A landscape with many peaks, sampled at points; each row gives a point and its height.
A climber steps from a point to the highest of its 2 nearest points, and stops where none of them is higher. Distance is the straight distance between rows; heights are no part of it.
Govuv: [22, -12, -5, 2, 23, 2, 8, 38, 17, 24, 19, -20, 8, 8, -7, -11, -16, 3, -17, -5]  h=589
Lagif: [2, -4, 17, -5, 30, -4, -1, 6, -8, 14, 11, 0, 7, 26, -4, -14, 39, 30, 22, 7]  h=170
sak: [-3, 2, 22, 10, 8, -18, 32, -2, -12, -6, 41, -25, -6, 9, -14, -11, 32, -3, -6, -26]  h=322
mediv: [19, -9, 2, 7, -46, -23, 9, 9, -15, -7, -2, 10, 28, -21, 15, -8, 8, 7, -25, 10]  h=165
Veli: [-4, 20, -4, 3, -1, 5, -26, 6, 2, 7, -26, 16, 31, 5, 6, 23, -19, -32, -9, 20]  h=181
vorob: [25, 7, 9, -30, 21, -7, -22, -25, 7, 7, -26, 24, -18, 15, 31, 42, -22, 26, 16, -22]  h=413
fubot: [-12, 12, 8, 8, 38, 39, -14, -9, 13, 10, 11, -12, -26, 21, -32, -26, 8, 8, 10, 12]  h=343
doso: [1, 12, -5, 24, 1, 20, -5, 7, -5, 26, -10, 19, 41, 0, -14, -4, -26, 10, -15, 24]  h=207
zote: [-7, -37, -23, -33, -5, -20, 25, 6, 14, 12, -10, -15, -32, -7, -4, -20, -14, 34, 19, -8]  h=551
miris: [-7, 5, -21, 24, -10, 31, -3, 13, 16, 22, -5, -14, 0, -16, -22, -41, -7, -17, -8, 22]  h=194
Desu: [-1, -38, -1, -36, 8, -26, 13, 14, 9, -14, 9, -9, -29, 5, 3, -9, 9, 28, 9, -9]  h=468
Vodo: [33, -8, 5, -21, 31, -13, -18, 39, 18, 25, 4, -17, -12, 12, 6, 7, -3, 13, -12, -5]  h=438
Mun: [-1, 5, -21, -17, 14, 11, -29, 4, 26, 30, -31, 7, -28, -2, 8, 4, -29, -20, 2, 14]  h=138
Busok: [-7, -5, -20, 7, 8, 17, 12, 14, 18, 29, -1, -29, -4, -5, -21, -41, -1, 1, 20, 7]  h=233
Mida: [-16, -11, 13, -5, 2, -2, 37, -28, -14, -16, 14, 11, 8, 2, 4, 2, 23, 20, 35, -27]  h=391
Dul: [5, -12, 11, -14, -10, -34, 27, -9, -30, -20, 5, 23, 11, -7, 24, 8, 14, 1, -14, -17]  h=302
Ter: [-19, -37, -29, 4, -54, -25, 30, 18, 17, -45, 10, 0, 16, -30, 14, -15, 28, -17, 10, -9]  h=255
dife: [-3, -5, 9, 7, 13, 5, -1, 22, -6, -7, 7, -12, 25, 18, -6, -22, 34, 6, 10, 28]  h=219
dapor: [9, 17, 15, -16, -3, -27, 4, -21, -30, -3, -2, 30, -4, 15, 21, 21, 1, -7, -19, -12]  h=345
rege: [5, 10, 6, 5, -27, 3, -9, -16, -29, -50, -3, 4, 10, -21, 15, 20, -6, -13, -16, -1]  h=460
pupi: [26, 6, 2, 10, -15, -6, -37, 15, -12, 22, -21, 21, -10, -17, -1, -11, 8, 18, -26, 33]  h=28
Fesam: [-18, 11, -5, -5, 4, 11, -10, -30, 8, 41, -34, 8, -14, -5, -3, 8, -4, 4, 38, -7]  h=111
mukab: [15, 24, 18, 32, 4, -8, -13, -2, -30, 37, -3, 24, -8, -13, -12, -4, 10, 21, -20, 3]  h=106
dis: [11, -6, -8, 23, 1, 9, 22, 22, 4, 13, 29, -21, 19, -5, -15, -16, -10, 16, -17, -1]  h=405
muz: [26, -4, 2, 6, -43, -5, -29, 18, -4, -11, -12, 14, 17, -13, 10, -11, 8, 15, -38, 25]  h=78
burod: [-8, -8, -13, -9, -6, 11, -2, -10, 6, -17, -9, 10, 39, -1, 14, 20, -27, -21, 3, 13]  h=214
mukiv: [-3, 19, -12, 3, 5, 17, -30, 5, 4, 33, -40, 12, 4, -15, 2, 17, -21, -21, 13, 21]  h=156
Goba: [-3, 27, 3, 38, -35, 12, -21, -3, -12, -10, 5, -4, 7, -8, -12, -10, 11, -22, -32, 21]  h=223
fov: [17, 16, 8, 8, 1, 7, -11, -8, -14, -7, 0, -5, -11, -14, 4, 26, -13, -2, -12, -10]  h=533
dupok: [-7, -4, -5, -10, 14, -1, 11, -10, 14, -17, 12, 18, 28, 28, 8, 20, -24, -18, -14, 8]  h=247
nivi: [6, -20, 0, 5, -22, -19, 33, 1, -25, -12, 11, 3, 10, -22, 9, -11, 7, 21, -7, -13]  h=246
Mosa: [-28, 12, -3, -19, 10, -10, 18, -23, 21, -9, -1, 1, 4, 29, 12, 27, -2, -47, 28, -15]  h=309
rinab: [27, -10, 6, -24, 18, 3, -5, -6, -3, 9, -4, 11, 4, 5, 20, 28, -28, 37, 2, -18]  h=364
gebi: [-15, 30, 13, 31, -9, 24, -5, -30, -24, -15, 7, 0, 4, 0, -18, -4, 6, -14, -4, 14]  h=274
ketap: [-21, 0, 1, -12, 16, 1, -1, 10, 10, 6, -13, -16, 10, 7, 1, -4, 21, -21, 33, 10]  h=535
fole: [-4, -32, -25, -22, -3, 2, 27, 0, 15, 1, 0, -9, -8, -14, 8, 1, -28, 23, 10, -15]  h=674
Mumer: [-17, 8, 6, -24, 16, -6, -2, -18, 27, -5, -6, -24, -29, 20, 5, 16, 8, -34, 31, -26]  h=315
pudi: [15, -10, 14, 5, -31, -2, -7, -5, -40, -38, -8, 7, 0, -31, 13, 3, 12, 22, -19, 7]  h=383
Dizu: [-33, -32, -16, -19, 5, 10, 20, -20, 21, -28, -3, -5, -6, -5, 6, 8, -4, 6, 44, -13]  h=446
fefep: [20, 27, 20, -2, 12, 14, -23, -35, -17, 1, -35, 26, -5, 3, 19, 42, -15, 31, 23, -21]  h=445
Motig: [7, 6, 10, -16, 27, 7, -24, -7, 17, 20, -5, -17, -57, 7, -6, 11, 4, 20, 23, -24]  h=330
mobet: [18, 26, 14, -18, -7, -16, -6, -22, -42, -26, -21, 43, 8, 5, 30, 42, -28, -4, -19, -19]  h=379
Mag: [14, 1, 1, 3, 17, 20, -6, -2, -11, 20, -8, 14, 21, -2, 0, 14, -28, 31, -8, 2]  h=290
ren: [10, -2, 5, -7, 12, -12, -1, 4, 13, 40, 4, -13, -53, -3, -12, -4, 1, 21, 2, -27]  h=350
Lumu: [-39, -3, -1, -19, 1, -12, 27, -42, 9, -33, 8, 22, 1, 27, 9, 16, 5, -26, 19, -16]  h=297
zoku: [12, 29, 17, 31, -12, 5, -35, 1, -30, 23, -23, 39, -5, -14, -17, 0, 3, 14, -28, 27]  h=70
Ver: [-28, -25, -20, -26, 5, 14, 3, -8, 22, -22, -15, -2, 3, 2, 2, -6, -10, -7, 26, 20]  h=496
Beza: [3, 11, 18, 8, 15, 0, 4, -12, -17, 21, 10, 10, -3, 10, -11, -3, 10, 18, 1, 1]  h=140
gular: [29, 6, 13, 18, -34, -13, -6, 1, -36, -9, 11, 1, -7, -28, 7, -11, 10, 19, -48, -3]  h=326
Rasok: [-10, 3, -10, -21, 8, 3, -26, -31, 8, 18, -32, 19, -29, 1, 7, 15, -17, 5, 10, 12]  h=122
zop: [-1, 13, -12, 29, -21, 21, -19, 12, 11, 23, -7, 18, 32, 6, -15, -24, -21, -16, -33, 35]  h=131
gedi: [16, -16, -13, -16, 7, -25, 11, 31, 22, 45, 6, -22, -48, -3, -15, -26, -17, 20, -10, -8]  h=310
tid: [18, 16, 2, -10, -20, -3, -20, -18, -28, -44, -22, 19, -4, -10, 24, 41, -30, -18, -20, 3]  h=414
pari: [-20, -39, -13, -4, -2, -2, 13, 11, 10, -48, 14, -5, 14, -3, 4, -3, 15, -2, 16, 4]  h=361
dar: [-11, 23, -5, 29, -18, 25, -23, 0, 2, 11, -15, -10, 3, -15, -15, -20, 8, -34, -7, 25]  h=179
Roni: [-26, -37, -19, -12, -25, -25, 16, 19, 23, -37, 11, -2, 0, 0, 6, -26, 28, -28, 16, 5]  h=303
fusit: [-10, -1, 7, -21, 14, -15, 15, -30, 4, -39, 22, 22, -2, 40, 15, 19, -9, -16, -11, -13]  h=278
Zukul: [12, 18, 14, 23, -12, -12, -3, 22, -8, 2, 23, -28, 4, 0, 1, -8, 21, -27, -26, -3]  h=565
gak: [20, -18, 5, -31, 14, -33, -2, 13, 3, 18, -3, -12, -27, 1, 16, 8, 6, 13, -3, -7]  h=400
zulo: [-16, -13, -7, -11, 37, 32, -2, 8, 25, -1, 4, -22, -5, 25, -18, -24, 0, 4, 24, 10]  h=381
muma: [8, 20, 6, 31, -11, 15, 0, -1, -26, 8, -1, -4, 23, -26, -5, 13, -16, -9, -10, -3]  h=628
vovi: [-11, -28, -24, 11, -54, -13, 41, 30, 20, -30, 26, -20, 26, -19, 1, -29, 10, -10, -5, -11]  h=215
mebid: [3, -15, -21, 10, -27, -10, 35, 19, 13, 3, 24, -22, 26, -15, -2, -19, -12, -6, -14, -5]  h=287
med: [6, -16, -21, -8, 13, -7, 18, 38, 20, 39, -1, -28, -20, -3, -27, -42, -9, 20, 13, 1]  h=267
feli: [-21, 21, 10, 14, 19, 38, -15, -32, -8, -4, 5, 3, -10, 16, -24, -6, 4, 9, 8, 11]  h=308
bati: [-33, -25, 5, -14, 24, -11, 21, -8, 12, -27, 25, 8, 7, 31, 2, -7, 26, -2, 26, -9]  h=517
rufed: [-27, -40, -5, -8, 7, -15, 30, -1, 12, -55, 38, 11, -5, 14, -1, -5, 13, -7, 1, -15]  h=437
tolas: [-6, 0, 10, 8, 12, 0, 9, 0, -3, -15, 29, -10, 6, 22, -12, -17, 20, -10, -8, 5]  h=279
kelu: [2, 17, 5, -25, 25, -3, -20, -11, 22, -2, -1, -22, -55, 13, 5, 29, -8, -19, 12, -30]  h=321
Doni: [14, 27, 11, -3, 12, 6, -30, -11, -14, -4, -22, 16, 3, 6, 8, 43, -13, -5, 11, -1]  h=480
zazim: [23, 23, 15, 25, -13, -11, -16, 7, -17, 1, 18, -5, -16, -4, -8, -3, 20, -5, -47, 1]  h=439
Vofin: [-22, -9, -1, -15, 3, 2, 21, -31, 6, 1, -1, -14, -13, 0, 0, 0, 6, 8, 34, -17]  h=419
rema: [-15, 2, 20, 13, 11, -3, 32, -14, -11, 10, 26, -11, 4, 11, -16, -15, 33, 22, 29, -21]  h=357
pugom: [20, 22, 18, 12, 22, -2, -15, 28, -1, 2, 17, -18, 15, 18, -3, 18, 16, -29, -10, -1]  h=464
nupo: [5, 13, -5, 35, -19, 13, 10, 9, -21, 30, -15, -9, 33, -40, -6, -2, -7, 13, 10, 8]  h=490
pepo: [-8, -11, -16, -13, 20, 38, -20, 9, 20, -11, -14, -14, 0, 6, -7, -16, -10, -8, 13, 28]  h=428
dez: [28, 21, -4, 35, -24, 4, -27, 39, 7, 25, -2, -2, 11, -26, -3, -4, -2, -12, -36, 12]  h=30
Zup: [-22, -17, 0, -15, 18, -13, 23, 14, 17, -6, 9, -25, 5, 13, 1, -6, 29, -12, 45, -12]  h=591
lozo: [13, 28, -3, 39, -30, 14, -15, 13, -2, 17, -9, 23, 30, -17, -9, 5, -24, -16, -44, 15]  h=74

Where does a climber stop that starts at each point below?
Mun | ren
pupi | rege
zop | muma
Beza | Ver
Lumu | ren
Ter | Zup
dar | Ver

Call two points neighbours if one is among the 2 nearest of the other. Go from one point of each pair to the other, from neighbour to neighbour, staying as high as possible. Name the lowest point that can't be avoided.
rege, Zukul | gular
rege, muma | pupi
Ver, ren | dar
Ver, rege | tolas
Govuv, fole | gak
